Points, in no order, along strands that fork, close into loops and pass close to each other.
In the rows, 128 means zero.
Two points are linked if the straight distance between their rows is under 147. Some points are linked to none.
k425: [115 123 129  86  91 180 109 157 119 124  96 105 123 129 133 166 107  93
 141 114 119 142 112 157 134 213 114 206 117  77 205 195  91  93 112 199
 173  98 132 202 152 142 126 134 164 142 209 151  61 123 133 161  83  88
 138 143 163 133 133 156 119]
k390: [110 148 109 151 143 106 131 111 131  98 149 123 163 137 126  82 120 163
 140 109 125 155 152  95 119  67 168 125  89 162 105 158 135 137 141  95
  40 133 177  93 182  96 150 131 119 125  68 147 119 141 135 122 187 138
 123 143 152 157 104 127 142]
k578: [147 137 175  56  81 121 133 109 107  52 107  93 130 102  68 150 154 114
  79  73 147 104  93 114 119  78  87  60 111  62 134 122 112 189 102 149
 116 126 129 133 115 118  80 141 119 181 106  79 173  75 163 113 147  94
 126  93 161 114 163  90 200]
k901: [103 138 130 127 111 117 120  96 105 125 140 115 140 138 130 120 157 158
 138 110 139 138 143 103 135  99 146 125 111 115 119 144 134 149 158 152
  77 131 165 136 142 118 132 142 126 138 101 129 137 110 155 112 160 128
 124 139 154 141 143  95 147]
k910: [184 126 169  65  65 129 125 148 125  56  92  96 134 103  65 166 115  99
  88  63  85 104 107 150 107 103  74 114 133  90 155 123 136 155 116 151
 127 136 120 128 135  92  84 148 111 150 112  97 156 117 147 147 149  70
 127  95 148 120 124  93 173]
k155: [168  44 127 132 114 114 139 133 128 132 107 152 149 126  92 152 146 172
 100  85 141  93  92 204  58 120  56 141 122 156 163 117 142 124 218 152
 106 178 125 168 146 120 144 129  73  90 123 149 162 170  63 144 111 179
 160 112  90 156 122 134  43]
k32: [143  92 126 158 159  99 144 109 156 153 139 143 151 162 121 106 132 169
  94 132 149 128 120 135  98  79 148 111 110 175  96  84 168 135 202  72
  74 167 175 101 149 130 167 133  78  81  76 157 146 164  97 108 167 159
 129 117 109 157 115 135  90]
k651: [ 92 153 107 133 135 152 122 135 143 125 125 115  90 129 158 118 130 104
 157 161 125 136 150  99 161 162 145 153 108  82 135 161 103 123 115 165
 184 110 114 160 119 148 133 125 177 144 167 123  68  96 154 152 110 110
 129 167 143 102 135 139 148]
k442: [152  81 133 164  95 122 117 124 139 157 121 152 166 165 124  99 147 176
 113 131 151 115 106 134 105 128 127 170 127 167 122  94 168 101 202 144
 100 129 195 116 161  94 143 131 103  95 110 137 122 139 111  99 143 147
 135 122 123 141 127 110  72]
k951: [162  60 129 161 113 112 127 128 145 153 117 151 177 158 122  99 129 176
 102 122 154 107 104 159  91 105 130 142 118 182 121  90 167 113 224 116
  82 166 176 114 164 112 156 133  78  88  83 147 130 161  90 108 153 170
 128 123  99 145 115 122  48]
k847: [166  77 113 142 164 107 124 155 119 138  96 167 162 105 146 136  99 155
 136 136 115 122 132 210  74 140 107 166 149 202 158 132 142  99 186  92
 123 192 102 124 134 150 123 144 120 100 124 154 155 179  48 146 115 183
 119 125  62 152  68 151   5]
k776: [110 165 116 145 132  99 134  87 142 121 167 155 140 115 134  84 132 137
 143 158 136 128 144  89 143  81 153  89 107 136 105  95 144 141  99 106
  90 130 160  83 146  99 157 107 125 119 106 100 164 120 164 100 166 142
 142 108 154 120 147 129 169]
k121: [103 117 163 109 115 143 127  85  69 134 128 120 126 145  96 164 179 176
 106  86 190 132 103 133 126 119 149  99 101  82 131 151 122 173 197 169
  78 122 156 170 105 167 139 143 103 158 102 148 143 111 138 107 155 137
 123 135 152 143 186  80 126]
k253: [141 127 132 161 172 145 127 140 145 194 144 132  84 189 148 143 144 119
 104 169 185 102 133 128 138 179 152 161 159 160 107 102 134 105 146  99
 191 112 115 144  74 175 150 134 120 126 207 161 116 131 106 118  89 123
 106 139 116 125 142 116 108]
k742: [103 124 148 184 164 123 133 102 126 169 173 127  68 200 128 148 143 152
  91 167 206 125 124 109 143 135 177 116 102 106 108 120 143 147 169 123
 160  96 141 140  73 184 169 152 126 150 197 149 111 107 132  98 101 110
 102 155 119 107 155  91 124]
k953: [ 92 184 109 118 159 123 127 127 152 121 144  89 107 131 161 127 120  89
 175 158 113 187 172  98 173 111 149 102 118 107 110 148 100 153 101 111
 135 105  82 117 111 169 135 109 147 152 123 119 118 117 145 134 116 122
 109 156 129 119 110 135 164]
k658: [165 128 130 121  51 168  96 128 135  65 124 148 165 122  86 101  96  92
 117 119 112  94 112 106 136 120  93 170 150  87 147 120 134  91  64 180
 174  75 158 107 161  34  87 152 177 158 151  71 116  75 160 122 125  62
 158  93 146 107 145 126 177]
k638: [139 178  95 126 150 118 108 168 162 110 132 109 131  87 178 117  67  88
 193 149  56 185 145 115 152 111 161 113 142 168  94 132 113  99  52  63
 118 115  65  73 138 114 111 105 170 143  94 115 108 151 119 159 118 115
 107 146 121 107  52 179 139]
k158: [121 167 117 143 179 106 158 119 160 175 164 161 112 106 175 114  99 105
 168 177 129 159 161 108 154 116 142  86 151 176  91  57 131  94  77  38
 123 138  85  56  94 143 132  93 110 106  92 125 148 168 133 115 128 151
 143  95 105 111 123 165 154]
k670: [124 130 116 126 199  91 156 130 143 146 119 114 135  94 137 151 104 100
 158 127  86 180 154 161 125  97 120  73 131 188  85 122 125 137 125  44
  88 175  78 116 114 188 111 125  98  99  67 157 177 195  92 133 126 173
 119 115  87 162  89 147 115]
k962: [143 129 125 149 179 137 124 163 142 191 132 135 108 165 159 143 120 111
 139 174 155 106 143 120 142 185 142 171 180 193 117 106 126  94 127  79
 193 134 107 141  75 171 134 126 111 117 188 162 118 141  93 135  96 140
 110 142 111 113 131 141 102]
k796: [150 129 102 151 137 127  98 176 136 132  81 137 160 105 166 105  84 136
 164 149  74 136 131 148 106 177 141 182 150 182 138 151 124  82  98 104
 133 134 120 101 150 104 124 109 159 107 132 137  72 145  88 152 109 136
 110 170 111 119  51 183  60]
k936: [128  94 135 160 119 131 129 113 116 164 140 143 134 165 122 122 157 185
  99 120 166 109 120 135 111 127 139 146 116 131 124 115 158 128 199 144
 104 133 175 134 147 120 152 146 104 113 126 150 132 133 121 104 148 137
 125 131 136 144 148 102  98]
k186: [123 137 154 137 165 109 166  97 120 191 133 136  91 129 114 129 168 115
  84 158 159  99 102 116 135 145 107  66 168 125  88  55 127 156 119  97
 144 135 103 116  60 168 134 114  82 103 146 146 173 123 128 107  96 155
 122  84  83 124 161 108 144]
k39: [159  93 133  83  93 164 115 166  98 113 119 117 144 110 116 176 108 134
 128  83 129 118 117 216  88 185  86 211 138 122 230 178 102  83 136 196
 143 124 127 179 159 116 125 136 130 131 182 160 119 163 114 153 110 125
 136 127 138 158 137 149  87]
k635: [171  35 123 158 111 110 139 139 132 153 111 161 161 146 109 126 144 175
  93 112 148  92 102 185  67 104  91 142 123 174 140  98 159 114 236 132
 100 184 151 135 151 126 153 135  82  78 101 145 153 164  59 124 129 178
 140 117  85 147 117 121  28]
k187: [ 75 146 121 168 138 123 134  96 121 138 155 124 101 156 141 114 154 156
 133 148 171 142 152  85 157 124 180 114  88  82 113 152 124 161 147 161
 137 100 154 151 107 164 166 137 153 158 155 141  94  91 156 113 123 121
 125 162 140 113 166 110 152]
k357: [123 132 135 155 167  98 162  82 151 147 176 150 138 149 125 102 121 152
 111 130 151 135 131 115 116  61 169  84  97 169  85  85 152 142 153  45
  64 172 162  90 147 131 175 125  78  90  76 152 152 166 114  99 181 165
 136 105 123 155 126 132 131]
k214: [145 117 166  78 105 152 136 140 113 139 105 120 119 109 117 144 163 108
  94 102 119 103 102 152 133 148  65 128 160 105 162 107 128 151 113 159
 150 122 114 152 112 120  91 131 104 126 142 118 171 113 137 130 112 134
 122 101 113 121 163 123 148]
k496: [132 106 123 105 145 105 153  95 102 131 104 104 130 113  87 163 164 151
 116  77 120 120 106 156  82  93  98  69 102 128 116 134 133 179 192 129
  71 177 107 157 138 145 128 117  67 104  83 145 181 160  97 139 139 150
 125 130 114 168 135 117 109]
k919: [ 74 131  95 206 148 110 145 109 158 136 201 165  98 153 144  69 119 160
 140 178 142 124 151  59 140 111 189 117  76 118  89 142 131 117 117 123
 153 135 157 101 148 125 191 114 162 120 129 108  51  97 163 121 160 115
 169 145 144 112 130 152 131]
k342: [109 180 112 138 182 102 169 107 152 157 182 135 110 109 160 118 122 104
 154 165 133 157 159 114 159  96 141  68 134 151  87  69 124 131  84  59
 112 137  98  74 105 162 140  98 112 116  92 114 161 164 142 111 134 159
 131  94 115 130 136 140 168]
k120: [ 97 115  90 206 114 113 122 116 162 131 160 175 146 141 144  57 121 160
 142 176 120 117 125  70 129 138 164 141  92 135  98 130 141  90 113 127
 147 122 177  85 172  75 175 103 165 105 120  98  55 102 148 114 155 118
 173 140 143 110 124 161 110]
k196: [155 112 133  72 108 169 105 174 110 129 106 118 138 105 120 183  67 113
 135 103 121 129 133 188 111 205  98 216 157 143 227 191  85  76 112 162
 165 116  88 204 133 144 121 117 146 132 205 160 127 162 109 173  88 132
 135 136 152 145 131 171  76]
k799: [142 101 128 133 157  84 159 133 136 163  89 140 127 108 119 139 147 109
 103 128 102 102 107 157 108 133  65  81 147 167 105  76 147 150 128  86
 120 176 105 125 110 134 120 112  76  87 112 140 181 157  89 139 111 165
 144 100  76 133 128 140 112]
k456: [160 110 132 110 146 110 132 195 122 127  75 151 133  67 131 149 103  84
 132 114  70 133 131 186 107 153  53 136 169 188 146 113 139 118 120  87
 143 174  76 140 102 129  93 118 109 119 132 131 195 174  77 156  98 174
 130 101  83 135 100 144  88]
k376: [135 166 118 132 105  94 109 123 135  63 130 108 180 117 112  87 110 143
 149 106 101 148 138 104 127  66 152 117 106 144 107 144 133 132 117  98
  53 136 150  74 175  63 138 131 134 134  74 111 128 132 151 131 176 117
 128 126 173 144  97 111 162]
k731: [133 158 113 130 183 118 128 162 145 182 139 157 109  98 174 116 100  84
 162 189 122 135 153 116 166 151 120 121 186 177  89  70 116  87  67  54
 167 122  73  82  80 144 105  96 117 119 116 134 158 174 118 125 107 141
 143 107  99 105 128 163 144]
k475: [ 89 141  99 162 106 128 113 113 122  81 140 134 145 136 124  96 132 145
 153 131 113 136 133  77 143 115 148 131 107  96 108 163 126 130 109 165
 118 102 164 110 167  74 138 129 173 151 114 106  85  82 161 128 150 103
 153 141 171 134 131 109 167]
k721: [157  72 115 142 169  97 145 155 125 153 103 148 141 112 132 146 100 133
 125 130 104 121 140 193  82 120 110 124 155 211 123 115 145 112 173  69
 121 197  95 123 123 165 120 132 102  94 118 152 172 186  48 140 120 184
 124 120  57 146  81 150  35]
k566: [109 172 128 129 175 112 151  87 129 155 164 130 102 125 147 131 150 109
 140 165 147 140 155 107 153 102 143  71 129 115  94  89 119 163 114  96
 118 131 109 110  91 170 147 121 101 123 121 135 160 128 139 109 128 163
 112 114 111 122 154 121 170]
k297: [135 141 102 127 155 113 124 145 146 147 133 118 131 124 181 125 104 122
 158 144  97 162 160 125 140 118 167 125 134 178 111 130 135 122 113  89
 101 140 110  94 128 138 129 115 127 107 107 142 126 156 118 132 141 145
 102 144 114 136  90 153 124]
k386: [118 130 126 138 193  92 166  78 129 170 146 107 110 138 106 147 143 121
 114 130 120 151 125 141 120  90 135  49 116 142  77 102 141 164 152  54
  92 175 111 130 113 198 142 126  72  94  87 172 176 174  99 109 132 165
 125 115  97 169 123 119 128]
k113: [122  96 136  91 121 106 148  84  85 114  95 104 123 108  65 171 181 143
  96  61 138 115  83 156  89 107  88  51  91 100 126 149 125 197 174 159
  72 155 122 179 123 141 119 122  64 140  88 124 176 140 117 138 142 125
 134 125 133 173 160 103 129]
k185: [ 94 143 130 158 134 112 132  86 131 139 188 180 128 121 116  92 150 153
 119 170 167 103 135  83 138  86 143  88 118 119 102  76 146 149 119 130
 120 127 168  80 121 101 164 115 127 113 126 102 174 106 168  87 157 147
 148  92 140 108 183 120 171]
k970: [ 66 131 170 144 105 126 108  79  70  94 145 154 137 137 105 126 156 185
 121 117 203 119 123  79 141  95 155 112  80  69 120 162 124 177 147 191
  97  93 197 160 101 145 136 145 158 198 110 136 144  73 175  98 153 116
 148 132 160 116 198  70 161]
k908: [115 143 169 122 130 141 141  99 104 168 149 147  94 136 129 127 174 125
  92 154 179  92 110 117 158 147 115 102 156  79 140  88 121 160 108 150
 170  99 124 130  70 155 124 133 119 140 168 120 164  91 155 116 102 147
 109 101 102  91 190 101 153]
k235: [129 126 103 159 187 114 124 143 166 167 143 126 134 143 181 109  95 134
 154 161  90 153 162 112 129 127 193 129 128 199 110 136 132 101 100  54
 125 155 121  92 131 149 150 108 130 116 106 142  80 162  97 128 138 151
 117 156 102 133  64 172  91]
k492: [145 183 100 127 132 109 123 149 147  77 140 100 142 107 155 108  84 101
 172 121  61 181 146 116 139  86 165 114 124 148 113 136 131 114  71  84
  93 112  87  63 163  94 125 111 151 135  81 104 107 152 135 150 146 105
 113 141 148 123  62 146 160]
k870: [113 154 110 139 138 115 133 109 125 128 154 119 140 146 145 108 134 153
 134 121 120 156 148 111 129  91 168 124 110 132 114 149 135 142 147 112
  67 134 159 111 156 119 146 130 118 127  85 143 124 139 134 115 167 132
 116 157 140 140 110 123 136]
k399: [ 85 155 168 118  99 124 111  85  71  81 146 138 130 122 103 124 151 152
 124 118 184 122 129  95 146  85 148  74  91  49 134 155 102 196 116 183
 107  91 165 144  98 144 118 148 158 198 120 102 151  61 183 101 145 120
 132 130 145 107 197  79 185]
k294: [123 139 153  86  63 139 113 116  99  49 142 151 129 107  76 123 132 111
  97 126 163  93 117  93 152  72 109  95 120  44 151 122 108 159  65 177
 165  85 148 114 116  97  77 164 183 199 137  64 157  45 193  93 141  80
 141  92 147  88 176 105 210]
k494: [145 125 130  72  84 171 105 163 119  81  95  86 134 124 117 175  87  98
 137  87 105 149 130 175 117 178 113 196 135  93 211 199 109  98 114 194
 146  84 121 175 178 124 117 140 151 153 174 134  96 131 149 160  99  73
 126 131 168 145 122 138 127]
k762: [128 137 100 120 114 135  99 168 134 114  90 106 141 120 149 124  98 118
 162 135  70 150 142 143 119 168 141 175 135 151 142 175 116  97 114 137
 130 124 106 124 161 112 116 117 168 111 137 126  72 140 115 155 117 109
 109 175 144 126  69 157  96]
k131: [122 149 146  99  97 131 121 112 107 101 124 103 135 120 126 130 141 131
 130 108 140 127 134 111 142 107 119 115 116  91 138 149 123 154 123 173
 108 106 141 131 136 106 108 148 131 154 120 113 156 101 167 119 149 105
 117 125 159 133 152  90 171]
k248: [155 142 128 145 180 130 116 189 143 184 126 160 122 131 168 127  99  89
 152 181 141  99 142 129 139 212 129 194 207 214 124 106 118  78  88  56
 207 124  93 152  69 152 108 106 123 124 170 159 119 161  75 153 102 146
 130 142 108 105 132 160  86]
k955: [165  89 121 122 129 133 120 159 117 147 113 139 157 115 139 138 118 159
 139 112 118 114 127 197  82 149 101 177 148 175 166 139 145  95 179 133
 112 158 120 139 145 123 132 136 111 101 137 149 146 169  79 147 115 170
 113 137 100 147  99 145  44]
k882: [ 87 160 137 151 149 112 150  74 112 146 185 160  99 137 126 114 155 138
 119 163 180 118 135  98 155  93 153  67 118  93 105  92 135 170 115 130
 124 121 143 107  99 155 152 129 124 134 136 116 171  97 167  87 150 150
 124 115 123 103 182 107 170]
k497: [146 158 113 132 102 104 113 134 137  67 121 102 164 119 132 103  97 123
 157 106  80 146 145 119 132  92 142 116 133 138 120 135 147 120 112 108
  81 114 117  77 179  67 123 126 146 125  89 106 119 135 143 141 148 107
 120 139 159 128  76 119 153]
k327: [122 127 126 136 201  86 167 105 142 170 133 117 112 119 126 154 116 101
 131 123 123 164 144 140 132 104 131  62 134 170  66  97 116 148 137  48
 111 176  91 133  78 203 137 120  78  91  85 165 175 179 102 113 119 169
 119  95  85 174 117 130 129]
k232: [127 164  81 134 144 134 113 155 166 105 124 114 104 105 178 103  83  80
 189 178  73 161 159  97 157 131 150 124 146 141  99 138 106  93  47  97
 157 103  59  96 129 112 112  88 170 137 116 105  82 135 136 164 115 106
 126 158 144  99  68 175 144]
k770: [143 153 102 131  97 155 103 165 144  50  94  99 136 116 126 110  73  84
 161 130  60 144 124  94 148 149 140 150 140  85 118 165 116  94  72 144
 160  95  87 114 182  79 112 120 197 137 134  86  54 111 136 165 108  67
 132 159 153  97  66 146 144]
k802: [ 75 108 166 148  95 146 106  85  65 131 148 145 124 151 104 149 163 188
 105  99 217 124 102 106 129 125 154 125  92  80 120 155 130 167 190 199
  95  96 200 169 103 152 132 152 140 192 115 147 123  91 155  90 149 122
 148 124 156 125 196  75 130]
k453: [122 131 127 115 158  87 157  88 121 130 128 112 133 114 101 136 149 132
 117 101 111 141 127 143 105  89 116  63 106 140  86 118 136 178 162  86
  60 180 121 139 129 158 127 125  75 106  77 149 182 168 107 125 151 166
 119 128 118 167 132 122 131]
k571: [125 142 116 121 199 103 140 132 144 153 141 109 146 110 155 129  93 121
 160 135  93 185 166 148 132  92 160 104 127 193 100 138 123 125 121  49
  87 164 106 105 116 171 120 131 110 114  70 163 150 190  98 130 138 166
 108 136  93 162  70 159 109]
k959: [128 145 137  83 109 135 119 131 120 107 119 103 116 121 138 146 137 111
 133 117 114 147 147 130 141 127 113 122 128  96 143 137 121 144 116 154
 122 112 105 133 123 131 108 143 139 139 133 114 146 108 159 131 131 119
 100 139 148 132 136 105 161]
k839: [143 131 140  99  52 154 104 121 119  46 141 141 147 107  82 108 125  92
 109 124 140  89 113  94 141  83 106 130 131  74 142 114 128 129  70 172
 166  73 160 101 142  52  71 159 173 178 151  65 142  68 188  97 143  67
 157  75 149  95 157 107 205]
k511: [160  93 178  91  56 159 130 145 117 143 110 157 160 116  94 130 162 136
  77  76 139  93  74 162 107 145  54 189 151 116 190 111 125 117 123 193
 147 103 191 172 116  68 106 148 112 118 156 124 142 116 119 120 112 135
 149  88 123 138 187 125 129]
k145: [ 75 141 113 195 162 118 138  98 146 151 183 147  85 162 138 101 137 154
 127 192 163 132 148  76 153 122 185 123  92 103 100 134 137 133 136 126
 168 123 141 124 107 153 193 127 154 130 164 120  82 102 149 119 132 116
 147 153 132 109 137 128 145]
k4: [114 132 116 114 111 174 122 142 133 143 113 118 106 136 140 150 130 112
 141 137 124 135 132 136 143 193 123 193 124  92 173 169  97 108 123 186
 171 101 132 177 132 142 127 123 166 135 197 135  75 113 138 151  94 105
 131 157 147 119 141 136 130]
k590: [119 122 105 169 138 149 128 154 154 157 107 134 116 140 157  94 127 132
 155 168  96 116 119 103 126 201 149 192 138 153 114 150 115  80 106 112
 192 146 132 144 129 126 141 117 172  89 169 132  33 131 101 158 112 125
 145 181 136 113  91 177  86]
k443: [122 128 132 177 190 129 126 117 154 179 163 128  68 197 151 144 137 134
 105 179 200 113 131  96 144 151 183 136 118 143  96 111 126 111 157  95
 177 113 126 141  72 190 171 139 123 136 194 156 102 122 116 115  98 108
 105 150 120 121 128 110 125]
k293: [134 141 130  81  97 153 108 145 117  98 103  84 129 128 136 155 121 114
 140  99 105 150 136 152 130 152 112 161 131  99 175 166 118 121 118 178
 129 103 106 145 149 122 103 137 140 139 145 123 120 121 143 137 118  95
 110 131 152 138 117 115 140]
k347: [109 157 161  92 138 122 160  83 111 137 121 119  99 100 100 129 184 101
  93 124 160 122 100 119 155 115  84  28 137  65 116  82 107 198  99 127
 125 130 108 133  78 161 110 114 104 140 122 109 182 100 161 106 110 146
 115 107 105 115 177 104 175]
k690: [166 139 133  96  72 164 108 140 133  79 107 137 160 110 111 105 105  97
 123 106  89 111 114 133 127 143  94 185 155 108 157 126 144  91  87 160
 153  85 146 120 158  38  90 140 162 135 147  96 118 102 146 129 127  85
 138 109 135 109 124 125 158]
k132: [140 123 128 141 163 100 161 112 145 179 115 151 100 117 112 124 166 109
  97 140 135 100 102 124 127 133  78  71 165 149  92  51 140 145 117  81
 136 159 110 121  86 132 126  99  75  87 124 132 182 147 112 113 105 162
 148  83  92 122 151 136 144]
k685: [ 99 138 163 111  81 120 104 100  85  62 151 156 141 113  98 112 146 133
 107 132 179  89 126  99 140  75 116  85 106  62 139 133 118 166  92 181
 122 101 165 116 112 105 101 152 172 184 122  79 168  54 194  87 152 113
 135 100 154 103 196  96 202]
k396: [124 101 102 139 154 145 113 150 138 173 117 110 125 154 156 139 119 134
 147 143 119 131 144 144 120 171 161 179 142 165 138 162 125  95 145 121
 146 142 124 143 126 167 133 131 136 118 157 168  90 150  98 143 113 139
 109 169 121 144  85 151  72]
k165: [125 128 160  93  60 174 114 128 115  93 117 136 130 125 115 144 130 118
 116  87 141 114 107 132 130 153  98 168 125  73 180 152 122 122 110 202
 152  72 176 148 143  84  91 160 159 168 151  98 117  77 165 119 118  88
 143  99 158 134 169 109 169]
k569: [136 128 103 163 164 121 113 165 153 156  97 132 147 108 172  96  85 147
 162 168  69 148 138 122 117 163 181 157 134 213 112 149 115  90 101  69
 146 152 121 100 144 133 121 102 160 104 109 128  47 157  87 145 126 136
 113 171 106 123  41 201  67]
k459: [149  88 119 148 169  85 149 136 136 159  99 154 138 109 131 139 121 128
 127 131 101 128 126 171 101 119  94  98 147 196 108  89 152 134 161  61
 104 199 100 121 116 151 128 129  80  83  98 153 180 184  75 136 115 188
 129 101  66 160  93 152  77]
k375: [105 163 114 107 142 145 124 127 127 124 133 103 110 134 162 139 138 101
 155 147 115 163 161 113 166 126 150 125 122  99 133 151 108 143 120 144
 136  99 110 136 120 147 120 123 145 152 134 119 119 111 156 142 129 118
 107 157 145 114 136 130 161]
k520: [ 84  84  99 171 120 138 130 134 136 144 126 113 138 174 124 121 139 167
 142 127 126 145 127 113 114 159 163 182  97 140 127 184 132  93 182 154
 116 142 180 149 165 144 158 147 151 121 121 161  33 131 118 129 133 108
 135 186 151 146  91 145  74]
k161: [128 150 172  74 111 120 147 104 103  81 119 106 116 100  85 142 169 104
  87 100 146 120 101 116 137  97  89  43 126  62 123 106 109 197  92 142
 120 131 117 141 106 132  87 124 116 161 109  90 175  86 159 117 126 115
 119 111 134 113 174  92 191]
k849: [169  44 132  93 100 119 136 147 121 110  96 150 149  95  89 166 137 163
 106  47 133  93  85 221  51 129  42 144 125 134 198 140 131 122 184 181
 113 169 124 178 148  94 127 115  85 110 130 135 146 155  81 167 105 155
 154  92  99 160 146 133  73]
k199: [142 158 121 109  90 161  99 166 143  52 102  70 124 133 126 137  62  80
 159 103  68 163 145 119 146 130 140 146 127  90 134 175 127 110 100 154
 141  93  81 119 174 108 113 129 174 144 132 110  80 106 136 171 110  57
 111 158 168 120  70 125 146]
k416: [131 108 153 112  68 163 123 131 110 149 129 149 147 138 115 135 167 155
 108 101 152 108  94 154 118 160  94 187 142 110 163 116 137 118 145 189
 138 101 186 151 128  86 111 148 128 124 157 126 129 107 135 116 117 136
 137 105 131 129 176 113 129]
k702: [126  98 141 146 104 155 129 114 108 176 140 137 125 163 129 130 166 163
 106 110 164 105 110 137 122 154 130 171 129 122 137 119 157 120 175 176
 129 112 170 139 124 126 137 143 115 120 163 141 119 121 128 116 134 133
 126 127 131 130 155 106 108]
k352: [164 126 152  66  85 145 122 147 112  86  95 102 131 106 101 143 134 104
  91  75 102 109 105 155 119 125  73 138 145  99 165 129 133 131 101 154
 139 120 115 136 140  77  84 142 113 139 123  97 160 114 141 137 131  98
 125  93 135 124 142 101 156]
k984: [167 146 150  49  91 167 109 158 130  52 101  65 124 121 120 181  93  87
 131  88 104 155 139 147 152 126 119 141 129  67 188 168 110 136 107 177
 144  88  76 143 156 142  94 142 140 173 148 119 132 109 150 148 118  62
 109 125 167 118 119 105 157]
k597: [145 110 132 110 115 135 122 148 119 140 108 122 147 119 140 142 144 145
 125 113 114 122 121 171 104 153  91 158 148 148 155 132 140 112 148 150
 121 140 118 144 134 120 122 139 110 102 142 140 152 142 112 135 126 146
 116 125 115 141 128 121  99]
k778: [151 153 125 129 164 133 115 182 145 175 121 160 127 101 172 124 102  75
 165 175 120 118 143 131 151 191 106 182 201 190 117  87 114  85  74  64
 191 119  77 124  86 134 100 104 130 120 139 134 154 156  96 143 105 154
 131 117 104 100 125 160 110]
k707: [137 176 110 113 121 128 123 139 143  93 149 130 123 101 153 111 115  92
 154 155  94 134 150  99 165 100 124 115 149 117 125  94 129 112  62 124
 140 103  87  82 141  83 106 119 156 135 125  86 143 121 163 128 133 107
 135 125 131  91 122 136 184]
k439: [178 133 177  74  59 124 129 127 123  33 100  88 136 102  46 149 128 101
  79  57 115  92  98 110 116  69  91  74 113  69 121 115 132 180 109 132
 130 146 137 123 128 106  71 148 123 179  90  83 159 100 165 126 154  61
 136  79 160 106 136  82 204]
k613: [107 104  91 140 144 131 122 140 129 151 123 108 144 164 138 120 126 161
 152 121 115 149 144 127 110 134 170 166 108 161 140 175 125 112 171 131
 107 145 149 137 156 139 146 140 133 113 114 163  71 144 105 138 139 128
 109 184 133 145  76 149  74]
k996: [109 150 163 114 150 131 156  93 110 176 129 133  90 131 131 144 172 115
  80 144 166 104 106 121 152 147 109  70 156  91 117  79 120 173 119 126
 154 121 105 133  72 165 122 122  97 124 138 131 175 105 144 110 101 160
 110  96  97 118 179 110 153]
k86: [101 120  97 178  95 121 106 115 131 120 136 160 155 142 129  77 139 154
 143 149 131 119 124  82 134 134 145 155 115 117 114 139 144 101 115 169
 131 102 191 105 170  68 139 124 166 129 130 103  92  87 160 112 153 117
 156 132 153 125 143 130 136]
k70: [153 160 135  93  88 161  98 159 142  45 108  78 122 143 117 160  72  72
 139 105  87 158 144 116 171 120 138 138 119  65 159 178 120 127 104 164
 150  82  86 128 164 127 100 137 164 175 149 115  94 100 153 151 115  47
 111 136 172 109 103 114 167]
k308: [120  97 160  84 103 129 133  85  70 131 105 112 115 128  78 173 191 156
  85  60 174 115  92 152 108 123 116  77 102  82 135 154 122 180 184 185
  79 138 136 181 114 158 128 138  85 153  94 128 164 117 133 113 141 136
 132 111 141 164 192  87 127]
k181: [100 165 123 149 164 103 163  78 148 143 200 157 127 135 139  99 128 153
 125 146 147 136 141  97 140  60 179  80 101 149  92  91 152 138 115  62
  70 152 154  81 141 132 169 106 100 109  82 127 157 142 143  95 171 152
 143  98 132 133 145 133 161]
k106: [ 80 129 146 167 138 139 135  98 108 168 153 126  85 174 134 157 155 161
 109 142 196 127 126 113 150 143 176 121  92  80 124 136 125 160 181 167
 140  89 149 170  81 180 168 148 135 163 170 148  99  93 142 114 110 114
 112 158 126 105 166  89 124]
k408: [131 104 106 150 157 154 117 168 158 175 108 124 126 148 142 119 103 132
 147 164 114 113 140 123 112 204 156 194 138 191 125 163 113  79 132  98
 184 160 127 159 117 167 147 114 148 109 175 153  45 148  88 160 109 130
 125 183 135 124  74 172  57]
k244: [ 98 104  93 174 116 142 128 138 151 148 121 136 128 150 144  93 134 150
 149 147 118 129 129  96 125 173 157 178 119 126 113 165 127  92 133 151
 166 132 164 141 149 126 149 128 162 103 148 134  33 118 125 144 132 121
 144 176 147 127 107 148  95]
k730: [164  67 143  82  93 149 131 153 100 124 114 134 148  98  97 171 129 152
 110  56 140 101 104 224  61 157  55 183 131 127 219 151 112  96 158 196
 122 148 117 182 152  98 133 129 106 109 140 142 142 159  91 154 107 151
 149 107 119 168 148 132  78]
k582: [142 133 140 111 133 149 135 145 120 162 122 130 117 123 141 141 160 114
 114 126 120 117 125 146 139 163  95 145 159 132 152 107 127 135 128 134
 152 128 111 145 105 139 114 127 104 111 154 136 167 121 132 131 115 151
 115 118 107 128 154 113 133]
k34: [ 61 149 114 169 127 130 129 112 132 115 152 129  92 136 146 107 137 126
 154 165 135 133 147  84 164 136 146 128  89  62 124 160 107 149 115 183
 175 109 140 154 119 134 152 133 184 148 161 111  75  78 169 130 126 112
 147 163 147  98 152 135 167]
k110: [185  72 144 182 157 115 151 122 161 178 137 152 114 192 112 129 138 155
  53 148 178  97  99 148 104 112 139 119 123 181  85  48 164 114 204  65
 119 140 152 100 125 144 178 134  71  80 135 148 152 158  83  91 121 151
 128 103  95 145 124 118  80]
k994: [147 169  88 141 116 147 110 173 157  73 112 117 115  99 147 102  76  76
 179 153  54 149 135  94 152 140 142 139 152 120  98 144 112  88  51 117
 163  90  60 102 163  75 106 100 192 129 125  85  67 122 127 168 115  84
 136 157 150  83  56 171 135]
k835: [127 143  96 127 132 130 112 149 143 133 117 104 136 124 164 118 113 121
 168 140  83 155 158 117 142 144 154 149 131 148 120 150 127 110 113 117
 123 126 110 108 149 112 124 115 148 119 120 129 103 135 124 144 131 116
 103 158 132 123  73 146 121]

A piece is all that can be reached along the links. How many separate loops has the piece of each point below (a circle has one, a figure eight two, a Y none), and how many tips (points with one link)?
k936 -> loops 2, tips 4
k113 -> loops 1, tips 1
k408 -> loops 1, tips 0
k799 -> loops 1, tips 1

A tip is a point with one link. Name the tips that can be reached along the links from each point below, in the order of the rows.
k232 -> k953, k196, k475, k511
k297 -> k690
k996 -> k908

A fork is a point with three links, a tip a point with one. Leave the first point through the second and follow the links. Name the first fork or tip that comes.
k970 / k399 -> k690
k347 / k161 -> k996
k390 / k376 -> k293
k770 / k994 -> k959
k882 / k185 -> k951
k399 / k970 -> k297
k342 / k158 -> k187
k951 / k635 -> k196
